Each row is a point on a tangle of strands that fork, close into loops and nearly touch. The rows are in no order.
In the rows, zero is written as 128.
Two points are linked if the straight distance between their rows is under 94. Some points are linked to none.
Dekop: [133 102 131 142 100 151 170 133 110 125 131  66 177  79 113 156 137  87
 116 128 138]
mab: [144 129 131  66 139 101 116 166 108 101  79 165 110 121 170 112 131 159
 150 132 141]
Vata: [133 111 152 124 110 133 157 132 126 127 105  82 182 100 118 170 127 107
  79 131 149]
bozap: [131 135 127 109 148 123 140 135 153 128  96  90 170 142 156 136 115 122
 126 144 152]
Miron: [107 113 119 100 142  98 102 104 124 162 125 183  37 120 135  79 172 101
 178  98 142]
suf: [138  85 141 200 108 166 157 123 153 148 150  78 170 127  99 189  89 134
  79 115 137]
bami: [137 128 109 150 115 184 108 135  91 145 191 132  79 121 125 139 153  76
 139 134  89]
ranaz: [131 106  99 142 142 141 205  82 149 188 121  35 154  79 116 180  85 140
  86 121 138]
vimu: [145 103 106 104 124 167 178 163 143 140 101 120 147 126 150  94 106 107
 100 169 163]
vulop: [132 157  84 119 141 132 227  89 148 171 139  74 126  96  79 103 105 129
 139 161 129]
zezul: [141  95 129 107 121  95  65 120 129 128  63 184 144 149 169  94 111 177
 115 133 163]
Gav: [131 129 119 103 158  82  74 127 150 125  89 171 137 127 129 103 135 166
 126  66 145]
lof: [122 145 121 125 161  97 109  93 135  83 114 100 186 112  93 114 130 161
 132 111 159]
lamep: [117  87 154 221  93 150 110 176 107 110 197 170 126 194 127 175 117 157
  98 114  76]
luni: [118 132 137 143  88 151 140 151 137  92 113  92 174 135 144 120  87 152
  93 208 162]
Morik: [135 103 110 137 124 159 173  72 139 179 128  46 143  93  96 161 115  94
 116 127 153]
nuv: [ 99 138 111 168 133 173 153  69 155 192 140  76 146 125  90 175  86 154
  99 118 122]
Bab: [148 139 123 101 148 119 156 184 147  92 117 115 132 120 141 148 134 123
 109 122 114]
Dafel: [116 169 115  94 183  88 161  85 146 136  91  96 153 124 107  74 132 138
 167 126 162]
soro: [120  96 132 100 163 109 125  95 132 124 109 110 157 127 126 103 165  91
 155  98 172]
bava: [155 131 145 193  92 184 130 162 158 143 167 121 134 159 135 184  81 122
  98 147  94]
pigud: [ 85 146 124 150 148 132  94  76 122 163 156 135 138 141  79 128 157 112
 155  77 108]
Dap: [ 98 143  99 133 130 128 164  40 127 181 151 123 110 112  59 106 141 101
 157 121 130]
sok: [120 124 133  78 122 120 124  95 110 146  69 139 173 128 155  86 122 138
 138 154 162]
kuz: [112 143 100 130 127 137  94 138 138  76 120 158 120 130 140  96 108 206
 118 185 134]
bof: [123 117 106 152 133 160 128 148 154 101 133 108 149 126 111 119 102 133
 103 158 130]
mek: [142  89 148 112 141 103 126 188 125  77  99 135 168 131 147 113 146 143
 101 120 158]
Mudep: [142 121  98 112 143 147 157 110 159 214 125 151  88 127 115 110 135  76
 130 113 130]
sanap: [108 167 125 131 149 118 127  90 138 153 133 123 132 125  76 150 153 133
 132  70  95]
guf: [163 149 120 143  92 186 174 113 138 184 159  82 137 101 100 178  90 105
 121 130  86]
pon: [121 157  92 103 164 116 125 130 143 112 103 157 127 123 138  76 111 182
 134 161 142]
gop: [129 122 125  88 120 135 193  77 124 206  80  93 134 130 125 131 123  80
 127 149 151]
Paro: [113 127 155 119 120 104  92 129  90  97 137 136 180 120  97 149 177 134
 112 103 119]
kerag: [136 124 171 148  83  89  54 134  60  57 152 185 128 146 142 156 122 190
 132 120  91]
bopas: [ 95 146 148 166 134 139  74 134  79  96 183 150 145 169 124 162 138 140
 163  61  78]
zuzur: [106 113 162 168  87 137 143 146 137  66 141  87 191 138 115 134  89 166
  84 176 156]
fupo: [113 158 104  71 128 112 144  84  98 117 114 135 108 121 140  65 142 119
 192 183 146]
lere: [125 122 163 185  89 126  88 144 145 119 147 154 125 205 159 174  84 150
 107 158  93]
Gomi: [163 152 142 124 111 138 152 158 138 145 170  96 106 116 133 160 120  75
 146 118  68]
Ligi: [128 116 141 130 125 168  92 173  83 115 184 143  52 118 166 142 146  91
 147 137  84]
Pibi: [122 137 145 155 111 127  54 120 110 105 144 158 119 159 167 154 115 163
 138 140 107]
Mem: [153 135 132 110 102 159 197 155 136 170 105  74 152 111 131 175  94 122
  78 162 119]
koge: [120 105  93  97 169 122 190 139 126 128  84 142 134 108 125  64 148 130
 148 132 165]
buli: [130 113 150 131 110 124  70 152 114  69 118 182  88 139 189 144  98 188
 122 169 141]
Nasu: [111 127  90 161 145 175  84 103 144 130 149 140 102 134 120 103 124 130
 143 126 117]
bokez: [134 127 166 120  99  74  56 120  76  99 134 195 131 131 128 138 142 176
 120  91 109]
deso: [126 119 150 187 102 175  96 188  92 110 215 131 111 149 165 172 122  99
 140  90  75]
Bedu: [102 126 140 206  99 155  97 131 102  75 179 122 173 159 119 148 116 143
 132 141 108]
fav: [152 138  95 106 126  85  41  79 101 103  85 179 114 119 149  91 105 179
 164 112 148]
nesos: [126 111 128  49 150  83 146 152 107 149  82 170  80 113 152  85 178  96
 160  93 137]
pazu: [131 110 139 101 107 146 140 202 109  71 122 144 128 102 155 118 165 107
 107 139 129]
Luvi: [108 159 139  87 143  74 190  83 164 196  91 116 120 116  88 116 151  94
 147  85 136]
moki: [123  88 143 174 130 139  68 173 118 119 165 158 125 145 136 154 147 115
 115  85 104]
dulam: [133 111 199 135  99 115 124 151 111 152 140 117 162 145 124 191 142  96
  81  96 111]
Midit: [116 141 166 123 121  86 143 135 146 111  93 113 192 136 122 154  91 185
  72 149 129]
gaso: [124 110 115 106 149  94  96 101 113 100 103 137 136 113 149  90 160 121
 174 112 156]
pubo: [123 113 147 136 123 147 112 120 104 152 167 102 125 124 112 143 168  68
 148  94 117]
lib: [134 123  91  95 147 102 246 131 142 187  98 123  97 125 110  73 139  86
 171 148 156]
lin: [127 113 118  79 155 112 166 143 119 162 111 159  89 100 104  89 185  95
 139  94 131]
matun: [123 144 137  86 146  99 103 121 164 163  99 164  85 149 163 114 143 106
 146  98 112]
Basu: [161 131 137 166 100 158 128 193 155 111 163 126  98 146 150 162 100 130
 104 151  94]
sopu: [156 151 116 126 112 134 161 117 121 170 175 105  56 128 108 123 145  59
 186 135  93]
gef: [135  92 120  98 132 131 135 151 129 161 122 161 118 119 105 122 173  81
  99  83 123]
sevo: [111 143 131 164 152 147 100 161  93  79 190 154  99 141 146 162 139 152
 169  90  83]
Fot: [118 102 176 224  96 123  96 146 145  79 148 148 140 210 148 144  94 166
 109 161 126]
Mon: [164 163 130 123 110 128 156 178 148  94 149  94 116 121 143 153 128  98
 138 136  77]
pavub: [113 161 132 145 140 121 119  84 149 114 116  94 197 134  97 115  87 208
  94 154 145]
lunat: [124 154 143 181  98 154 165 143 116 102 168  63 173 111  93 194 114 127
 129 111  95]
Mapiz: [124 161 106 103 130  90 222  66 138 204 123 101 102 118  86 125 129  70
 159 146 139]
lorol: [ 98 180 107 115 139  95 187  36 137 198 129 102 121 113  75 100 116 115
 169 135 135]
Furak: [122 107 116  99 142 111 147 110 138 121  66 107 183 138 150  99 112 129
 128 143 174]
vapi: [114 125 105  83 145 141 141 127 150 188  75 154  96 154 167  90 126  96
 140 152 142]
kag: [131 138 141  80 172  64 136 133 123 132 116 135  82 113 147  93 174  81
 181 100 132]
vip: [142  61 160 187 121 126  93 188 138  90 161 164 109 153 144 154 145 143
  85 123 117]
zuvur: [143 133  92 114 152 137 192 120 136 149 128 108 112 102  91 106 148  93
 124 117 141]
nugi: [102  96 111 129 145 154 139  76 146 191 102 111 167 122  91 136 122 123
  82 114 156]
guzon: [136 101 178 220  66 137 135 165 153  90 147 126 137 181 140 141  88 147
  87 178 127]
loluk: [120 116 170 133 127  84  62 152  82  88 140 168 163 136 118 154 163 152
 122  81 103]
bimig: [116 143 148 135 148 113  68 159  84  83 158 168  83 123 154 155 141 179
 146  83  82]
nezaf: [131 120 138  98 112 140 143 127 138 197 108 141 141 118 108 174 126 112
  77 122 116]
Kun: [123 100 103 134 155 133  98 160 121  56 126 141 123 105 144  90 145 142
 141 133 161]
Ral: [134 119 113 125 155  96 152 106 155 191 152 117  59 138 119  90 149  55
 188 115 135]
fekem: [125 162 126  73 161  57 169 112 141 119  86 137 109 124 123  92 164 111
 174  93 136]
Lalag: [111  86  98 133 159 150 124 132 147 135 119 138 135 120 111 103 155 116
 101 117 165]
Nide: [141 143 120 153 104 174 152 132 115 151 165  94 134 123 108 159 108 119
 102 151 100]
Mef: [118 113 149 180 117 160 107 141 118 134 171 128 150 159 117 177 131 109
 108  92  99]
Guvu: [142  78 143 100 138 122 120 213 112  90 114 165  91 113 175 117 155 127
 103 111 136]
ralik: [126  80 164 133 112 117  94 143 114 151 132 133 165 153 136 160 149  96
  81  97 142]
Pubov: [126 130 123 119 137 121 172 144 140 108 101  99 192 112  91 133 100 172
  62 138 136]
somu: [129 118 183 139  69 120 105 174 105  52 139 145 141 147 148 148 133 160
 105 176 117]
Zedep: [116 128 140 108 112 143 125 114 118 124  88 130 176 146 145 119  87 155
  80 196 160]
Pok: [131  92 124 119  94 105  73 122 115 108  95 196 158 131 128 104 122 177
  90 149 172]
som: [131 110 106  86 136 148 188 115 139 212  63 133 122 136 146 101 114  86
 129 137 156]
gaf: [115 165 131 113 144 100 129 107 113  90 144 110 145 106 111 115 179 104
 165 101 117]
rago: [106 133 108 159 153 131  75  78 126 145 161 160 102 131 102 100 146 123
 169  95 130]
Dabir: [119 145 117 112 136 119 104 104 137 120 101 134 195 131 104  84  85 210
  90 157 161]
Sikar: [105 108 138 110 139 127 164  80 120 153  75  57 199 111 133 149 101 136
 101 153 173]
kekep: [140 146 100  96 152 115 222 114 145 167  96  89 138  98 100 118 123 107
 122 123 137]
paza: [101 148  99 167 151 166 151  80 124 145 178  93 132 118  78 139 121 125
 132 116 107]
gomig: [113 143 125 100 135 129 110  97 121 184 150 164  39 132 122  98 162  99
 169 112 109]
kup: [126  84 145 155 134  98  94 172 138  51 113 153 165 128 125 122 145 168
  85 118 153]
Pir: [ 97 131 125 177 135 161 117  95 117 117 162  83 164 128  81 146 120 131
 128 127 132]
peta: [145 110  88 152 159 153 128 153 173 145 141 162  83 130 127 120 118 124
 108 119 110]
napel: [150 135  99 140 149 142 178  94 175 206 135 121 106 121  82 136 127  90
 130  82 111]
Bobo: [126 144  78 129 157 164 143 134 132 129 176 151  54 108 112 104 152 118
 165 147  98]
zav: [125 125 144 150  94 152 133 137 107 112 160  77 156 117 131 155 145  65
 129 123 125]
Sopim: [131  96 175 227  70 159 112 194 114  92 207 139 118 180 164 168 106 119
 133 111  89]
Vifu: [106 173 123 158 141 142 162 106 141 120 143  80 178 127  91 135  82 177
  96 149 113]
nefa: [136 119 100 106 150  98  87 137  99  54  96 157 138 101 150  75 141 186
 143 115 165]
laku: [124 161 102  93 133 114 111 111  99  75 107 122 126 120 153  78 130 137
 183 178 154]
bam: [125 169  91 105 182 112 182 113 153 123 104 104 125 136 128  70 109 131
 177 157 153]
bife: [135  79 134 208  94 180 143 150 137 139 178 122 164 135  96 171 125 106
  82 104 120]
voz: [130 112 126 166 123 150 121 176 143  78 149 138 140 132 114 135 128 147
 103 129 122]
lag: [102 175  97 102 164  89 131  81 148 135 112 130 161 115  83  74 147 160
 144 113 136]
Kulek: [106 144 139 124 138 106 104  87 162 164  80 133 170 152 110 136 108 178
  99 103 147]
rana: [121 124 181 168  82  81  96 141 114  36 122 133 181 149 130 137 131 174
 105 157 130]
mip: [105 192 136 121 120 136 144  85 106 122 137  99 163 116  91 153 130 148
 138 134 101]
pog: [134 149 172 124  87 118  92 178  89  73 144 130 131 128 168 140 131 134
 132 156 108]
detik: [112 119 130 194 131 126 100 174 142  55 162 152 125 161 141 141 111 184
 116 131 107]
tiz: [123 156 138 118  90 140 125 168 120  73 132 107 119 120 163 132 119 130
 134 194 126]
toka: [138  90 114 165 116 169 133 173 134 105 173 122 125 111 114 133 153  92
 103 118 126]
Muso: [117 152 164 154 120 124  91 163 124 150 160 177 117 169 125 170 139 147
 106  96  65]
sopiz: [123 147 137  78 104 130 114 102 100 142  97 142 143 121 129 117 131 127
 125 166 140]
fer: [121 151 123 116 149  95 115  72 153 166 112 116 112 134 136  89 135  96
 190 119 137]
Tabon: [167 132 107 103 132 144 160 164 158 143 120 125  76 131 183 103 123  91
 154 162 122]
Pude: [165 109 119 112 109 130 209 123 130 193 108  79 138  77  98 190 121  97
  89  92 131]
zoleb: [110 144 141  78 138  76 129  87 144 189  73 145 130 130 124 115 154  92
 147  81 146]
Ronef: [116 121 159 201  83 148 101 148 135  54 153 100 167 141 131 131 108 153
 124 161 138]
muliv: [128  97 122  87 116 138 113 154  98  90 129 139  91  96 151  96 182 101
 135 139 134]
rade: [ 98 130 123 161 141 126  92  96 113  77 138  96 172 128 104 139 139 126
 140 104 140]
tak: [141 168 122 156 153 132 168 106 168 144 147  60 130 134 111 170 103  96
 147 105 111]
demes: [122 154 145 121 130 121 102 134 114 145 156 159 124 142  98 166 147 136
 128  73  84]
tiret: [121 174  97 142 121 174 151 107 113 155 169 111 106 117  91 132 129 111
 123 146  96]
rif: [137 100 131 110 116 129 122 175 111  82  67 163 156 130 173  85 106 189
 102 200 165]
Lape: [144 131 142 117 130  79  95 160 122  52  78 144 151 137 181 114 109 169
 138 144 162]
Vid: [125 100 115 115 111 158  90 150 109 116 128 184 109 129 135 122 133 153
  94 171 146]
Tek: [129 136 144 115 111 150 101 142 130 186 142 142  77 146 165 152 134  92
 119 123 101]
mabo: [132 102 134  78 165 108  75 120 103 123 107 178  37 106 185  97 142 150
 173 104 150]
vos: [139 135 167 105 118  69 109 140 143 104  77 144 190 157 138 150 116 163
  82 114 133]
ridum: [110 123 119  89 130  66  86  88 131 158 106 189  64 117 145  65 143 136
 184  80 134]
Sifa: [120 143  95 159 150 152 109 134 141 103 146 122 122 131 139 108 118 134
 146 164 129]
tez: [124 124 136 147 115 125  48 137  73  21 151 140 112 107 159 124 131 172
 179 133 135]
miven: [130 149 157 127 122  90  97 138 114  54 105 123 179 139 140 123 114 171
 126 147 143]
dunot: [127  96 152 117 152 107  31 106  93 104 125 181  46 108 175 118 120 181
 173  80 140]
vilu: [ 99 166 117 139 144 136 110  56 135 158 134 103 147 132 114 120 118 134
 153 141 137]
devaz: [145  94  91 107 152 148 157 142 137 142 104 133 126 127 141  74 145 114
 128 148 165]
lobot: [126 134 160 166 107 137  90 183 111 102 175 106 130 151 161 168 121  91
 148 127  88]
levet: [129 131 141  69 147  91 133 130 142 171  81 156 139 139 147 109 152 115
 129 102 129]
sasiz: [115 133 107 135 145 143 116 116 115 146 179 152  27 113 127 105 155 106
 176 111  87]
gara: [121 150 130  80 118 130 148 113 149 208  94 163 108 126 101 128 131 120
  92 114 105]
solit: [152  98 122 102 128  92  38 101  88  91  95 188  88 107 176  95 111 176
 164 103 163]
Feko: [126 133 112 123 133 118 147 165 152  90 101 141 159 143 119 105 101 186
  66 155 141]
mubu: [152 137 172 127  97 158 136 166 114 142 152  76 140 121 142 171 128  57
 118 114 105]
zuge: [115 137 150 166  95 161 139 121 105 164 183 115 152 143  98 203 116 111
 119  87  90]
zure: [109 144 134 101 117 133  86 103  79 122 146 152  64 114 154 106 159 111
 165 170 112]
mev: [127  98 170 131 114 139  79 184  86  79 178 147  52 119 192 160 147 126
 135 117 100]
dal: [110 132 121 149 152 125 175  55 152 190 122  53 136 113 100 141 126 106
 156 122 153]
gasi: [111 145 132 126 115 103  83 118  99  78 132 167 156 118 101 118 143 196
 100 136 111]
donuv: [122 100 132 127 101 159  69 134  93 149 141 188  79 144 152 138 137 125
 108 155 125]
guris: [110 157 140 153 149 127 141  94 139 132 138  75 166 144 108 195 116 117
 129  83 115]
bupid: [110 112 111 115 130 135 101  83 137 201 109 151 103 136 131 102 151  91
 132 119 141]
bupi: [125  89 115 122 127 153 194 114 134 160  76  53 173 115 136 146  91 125
  91 145 178]
zupo: [135 111 124 142  89 188 115 144 128 131 152 131 115 135 152 129 106 106
 105 197 130]
Kiger: [128 135 139 112 130 109  63 123 126 113 122 151 143 137 159 131 134 150
 135 129 129]
Ponuv: [127 148 117 112 120 155 127 128 113  87 114 102 127 135 174 100 115 105
 163 200 150]
gizu: [136  78 158 195  71 150 126 205 146  80 148 133 120 154 154 135 111 128
  93 182 155]
keb: [108 151 114 136 146 121 110 118 136 126 127 153 162 133  74 134 114 203
  85 100 113]
kovo: [127 104 114  87 168 118  97 147 108  69 129 176  49  89 174 111 156 169
 143 109 146]
giv: [115 154  96 102 176 149 196 138 150 113  99  80 166 116 127  73 104 159
 150 165 159]
Koden: [148 131  94 129 136 162 135 153 146 152 137 156 111 128 106 132 140 144
  85 124 100]
kosiv: [152 123 139 161 121  81  43 118 126  77 111 172 150 165 152 135  89 205
 129 115 136]
felur: [117 163 111 105 137 133 115 137 103  95 138 156  90 112 115 116 150 165
 147 138 104]
bubog: [130 124 133  96  96 125 105 142 117 104  72 143 162 151 175 109  93 173
 118 195 168]
dafa: [142 145 115  94 166 113 176 167 139 109  98 122 135 108 131 100 147 125
 139 118 134]
zonu: [142 143 144 109 149 101 114 192 140  66 119 147 139 123 150 137 139 148
 110 119 116]
nul: [135 107 127 141 131 135 118 203 128  88 171 122 101 107 139 129 171  94
 128 101 105]
Sobev: [116 112 128 109 154 103 144  88 141 170 126  98 118 118 104 121 166  72
 161  79 155]
tup: [137 143 108  67 114 146 184 133  91 139 108 122 107 118 130  91 157 102
 145 190 132]
bib: [118 125 172 201 115 106  92 105 129  71 150 140 188 178 103 146 103 207
  99 129 114]
begip: [135 124 174 131 126  79  71 136 137 112 103 141 157 161 157 160 117 144
 108 117 125]
Bem: [104 103 119 193 116 173 154  93 144 155 146  51 170 102  95 181  82 166
  92 150 134]
saka: [108 133  97  94 125 148 179  79 123 188 110 136  99 111  93  85 133 100
 142 171 143]
Kisa: [115 119 154 165 106 136 113 117 140 129 136 120 176 155 115 163 113 146
  85 141 135]
mopop: [118 132 101 108 153 145 163 100 165 176  93  96 154 139 143  86  79 129
 137 169 180]
gelu: [135 123 144 120 145 134  61 156 135 113 136 172  56 129 189 144 126 152
 142 126 114]
Gobuv: [118 130 139 141 127 154  80 124  90 151 176 138  95 136 140 133 169  94
 155  87  95]
nenu: [150 131  90 141 142 119 192 100 156 166 156 106  71 126 114  86 124  58
 183 157 145]
med: [120 138 139 152 145 129  77 166 121  47 154 170 100 127 141 140 123 205
 130 121  90]
vonu: [108 162 122 130 110 144 108 130 102  78 164 149 140 117 101 137 142 172
 127 128 105]
puza: [132 154 179 148 129 106 115 145 149 105 141  97 156 159 148 178 115 102
 124  98 110]
Tevi: [156 132 143  86 127  82  64 132 105  63  86 149 113 127 211 111  90 176
 168 149 149]
kos: [127 108 112 128 153 146 174  86 145 153 104  79 150 117 132 101 108  90
 145 151 183]
lakot: [116 160 130 133 118 143  62  60 116 137 132 143 148 147 114 130 107 154
 142 147 121]
lom: [173 105  94 110 155 120 252 135 162 177 107  92 112 108 108 108 119  85
 154 131 149]
pup: [131 140 152 108 124 115 135 139 108 102 144 109 144 110  96 150 163 112
 124 103 105]
pozan: [150 127 117 114 136  71  40  93 124 108  99 171 146 125 125 102 127 176
 153  79 151]
sofin: [127 109 150 220  67 174 134 154 145 110 174  99 151 154 121 165  90 128
  93 166 122]
Ruf: [131  99 145  85 126 111 111 139 123 156 104 149 157 124 124 130 169 107
  94 107 139]
moku: [135 146 123 117 146 125 151 129 138 113 131  73 117 130 139 114 142  80
 164 148 131]
Karaf: [145 147 125  94 131  83 228  91 165 224 112 120  92 113  92 137 132  66
 145 105 128]
goli: [120 150 132  82 129  55 174 108 152 186  98 143  66 146 129  93 149  65
 184 107 141]
Vobo: [126 135  86  96 171 132 138 136 122  94 110 171  88  99 139  80 142 169
 149 140 133]
mul: [111 146 145 135 125 142  72 147 125 164 149 170  80 166 157 158 141 128
 120 111  76]
gase: [118 123 128 145 111 135  33  81 106 133 135 183 117 158 141 135 105 175
 142 143 121]
Nanin: [117 145 115 108 140  56 186  78 156 184 141 143  63 139  96  93 150  71
 197 130 142]
napi: [129  93 125 107 164 130 107 175 127 106 126 171  67 111 150 108 159 129
 120  92 132]
Fubo: [159 114 113 154 147 152 151 175 178 140 163 115 103 130 136 138 103  88
 115 105 104]
Bev: [161 169 102  91 100 173 188 138 131 152 130 110 112 111 127 144 114 105
 111 189 106]
Vik: [100 183 139 121 102 145 110 121  85 101 146 115 154 128 109 155 142 138
 132 145  81]
vobe: [138 108 123 117 111 107  68 131  83  25 122 154 133  94 160  98 112 184
 157 147 173]
rar: [152 112 104 179 137 164 157 161 145 123 175 103 123 102  94 139 133  92
 137  98 105]
fes: [126 159 106  77 166  68 181  91 146 136  61 142 133 135 122  66 141 141
 180 119 151]
siv: [113 157 138  94 140 107 162  87 121 147  98  59 184 120 120 154 113 149
 115 123 154]
numi: [150 124 118 147  97 174 111 187 132 127 166 143  77 134 172 142 108 106
 118 173 101]
duk: [118 103 134 115 150 135 151  87 144 185 110 107 147 105  97 137 146  88
 119  78 151]
far: [180 113 109  99 137 128 186 131 163 219 119 125  74 117 131 109 130  63
 148 115 123]
ruso: [127 137 130 105 120 114  57 100  80 122 126 168  97 127 145 116 146 134
 163 123 109]
dut: [115 126 141 136 113 137  78 125  89  73 160 117 128 120 142 135 162 106
 157 121 121]
Zene: [204 102 104 111 123 173 181 154 149 185 139 128  78 110 146 115 129  63
 126 140 118]
bip: [137 134 132 122 112  87  63 111 116 102 108 202 146 139 106 128 128 210
  86 103 116]
vuva: [104  99 123 155 139 163  96  99 130 163 139 134 152 131  99 127 141 123
  96 100 149]
mig: [102 156 100 108 154 111 127 111 146 139 113 156 145 110  69  99 150 171
 100  98 128]
nud: [130 137 103  78 117 133 141 117  87 126 129 148  73 116 126  77 163 106
 166 178 121]
zifi: [145 139 118 137 144 120 177  80 148 169 148  59 113 125 105 145 135  58
 171 116 123]
lufi: [148 128 146  74 133  95 173 130 127 186  91 111 112 120 129 129 161  54
 139 100 133]
befi: [164 114 121 122 136 151 165 162 168 160 126 113 133 126 133 155 116  86
 111 127 128]
tili: [143 148  86 125 155 127 180 137 146 121 160 122  77 112  90  95 160 106
 152 126 107]
Febu: [143 141 128 169 117 169 150 103 120 193 168 105 128 126  98 179 102 102
 148  86  69]
rog: [153 150 111 132 122 157 194 107 154 193 118  81 122 107 108 163  76 127
 108 153 115]
veso: [121 120 135  93 104 123 202  90 132 206  88  81 137  93 121 175 120 113
 112 118 152]
fak: [122  87 128 154 111 143  91 140 133 104 115 168 160 138 115 119 119 171
  74 164 149]
ziti: [125 108 139 116  97 125 115 183 115  58  99 168 124 111 169 107 129 181
  93 184 152]
Gon: [165 157 108 146 128 150 161 143 126 151 193 112  77 132 126 153 129  66
 166 110  58]
kigit: [139 110 124  97 117 150 106 142 131 171 118 176  54 131 153 123 146 108
 115 136 119]
nuz: [115 163 100 129 147 147 181  90 137 132 143  59 148  98  92 114 104 156
 111 155 137]
Lamu: [194  93 137 116 114 154 192 146 152 174 127  88 143  85 132 176 116  68
 110 107 120]
mume: [104 128 152 189 104 150 144 117 102  92 167  92 200 144  78 189 109 140
 109  96 100]
Sem: [123 154 124 100 155  83  75  91 154 142  94 179  90 125 143  91 140 142
 165  81 132]
Resis: [151 132 132 125 135  80  57 113 145 116  78 173 166 169 146 115  91 199
 115 125 156]
mefad: [128 144 123  80 113 151 172 119 114 144 111 112 131 116 120 128 143 113
 103 165 127]
zapa: [152 139 117 107 133  77  79  88 117 109  78 132 182 134 136  80 112 165
 152 111 164]
Geg: [120  76 145 120 113 134 147 173 124  86  80 137 190 136 142 114 132 145
  90 155 180]
Fiki: [138  69 134 154 108 143 138 190 152  89 112 142 149 127 155 121 116 127
  83 170 157]
Bibor: [130  89 160 159 119 123  85 209 115  75 154 168  70 128 170 144 141 161
 106 124 120]
bamo: [106 158 135 177 130 124 110 132 148 100 142 135 167 152 100 141  99 213
  92 144 104]
gov: [121  96 106 132 126 168 186 144 150 143  88  85 181 130 148 111  82 133
  88 161 185]
Zirer: [132  99 117 128 162 106  71 138 115  59 136 135 120 107 134 101 166 122
 153  89 156]
mefab: [133 116 164 121 108 135 150 121 117 178 124  96 164 113 116 191 131 103
  86 103 113]
von: [138 132  85 105 164 114 211 120 142 167 132 141  65 123 134  83 136  76
 189 160 153]
romiv: [108 137 171 195  67 143 130 154  87  76 182 106 173 156 105 178 119 148
 111 117  94]
Nipez: [186 141  94  95 112 155 205 134 152 185 121 112 110 110 135 128 115  79
 112 168 111]
mebu: [129 117 134 173 117 142  93 171 165  93 132 121 119 169 175 149 113 129
 126 167 144]
fabi: [106 118 146 196 104 143  78 146  88  79 182 158 154 166 132 144 130 156
 141  99 100]
nug: [156 135 101 159 163 141 190 113 183 196 138  96 126  98  84 176 104 124
 107  77 107]
Razo: [100 185 150 113 117 143 137  93 112 166 131 110 143 124  78 183 136 133
 115 100  88]
dov: [124 118 106  76 143 100 212 117 128 178 104 149  97 116  88  73 164  80
 162 114 152]
sas: [116 133 105 145 164 127 141  62 149 147 132  80 154 114 103 104 132 111
 151 130 168]
vatok: [137 129 167 138 132 119  88 162 123 131 147 108 126 146 165 161 137  82
 147  95 101]
ter: [118 152  83 132 165 141 161  90 178 163 113 106 135 135 125  96  89 150
 122 157 146]
nibop: [125 139 169 119 121 108 122 150 131  91 104  87 169 142 153 145 121 102
 116 132 134]

How many points has the smallest loop of links through each point below? Write 0 if it is on no loop.
dov: 17
Midit: 0
gaso: 0
gop: 0

A fork is a point with three links, a tip a point with one. Leave the first point through the second and follow the links. Name the first fork or tip that comes.
pazu; Guvu: pozan
lamep; Sopim: mefad
tez; vobe: devaz
nugi; duk: tez
Furak; bozap: lamep
fav; solit: muliv
mul; Tek: kosiv

Name the points in between on the shortest way along the links from the first point to the second, in order.
far; bozap: Zene Nipez Bev mefad sopiz sok Furak
Basu; ralik: bava sofin guzon gizu Fiki Geg mek zonu Bab Mon Gomi mubu zav Dekop Vata mefab dulam
Tevi; Mudep: Lape miven rana somu pog tiz Ponuv laku fupo nud tup mefad Bev Nipez Zene far
voz; zuzur: detik med bimig sevo bopas fabi Bedu Ronef
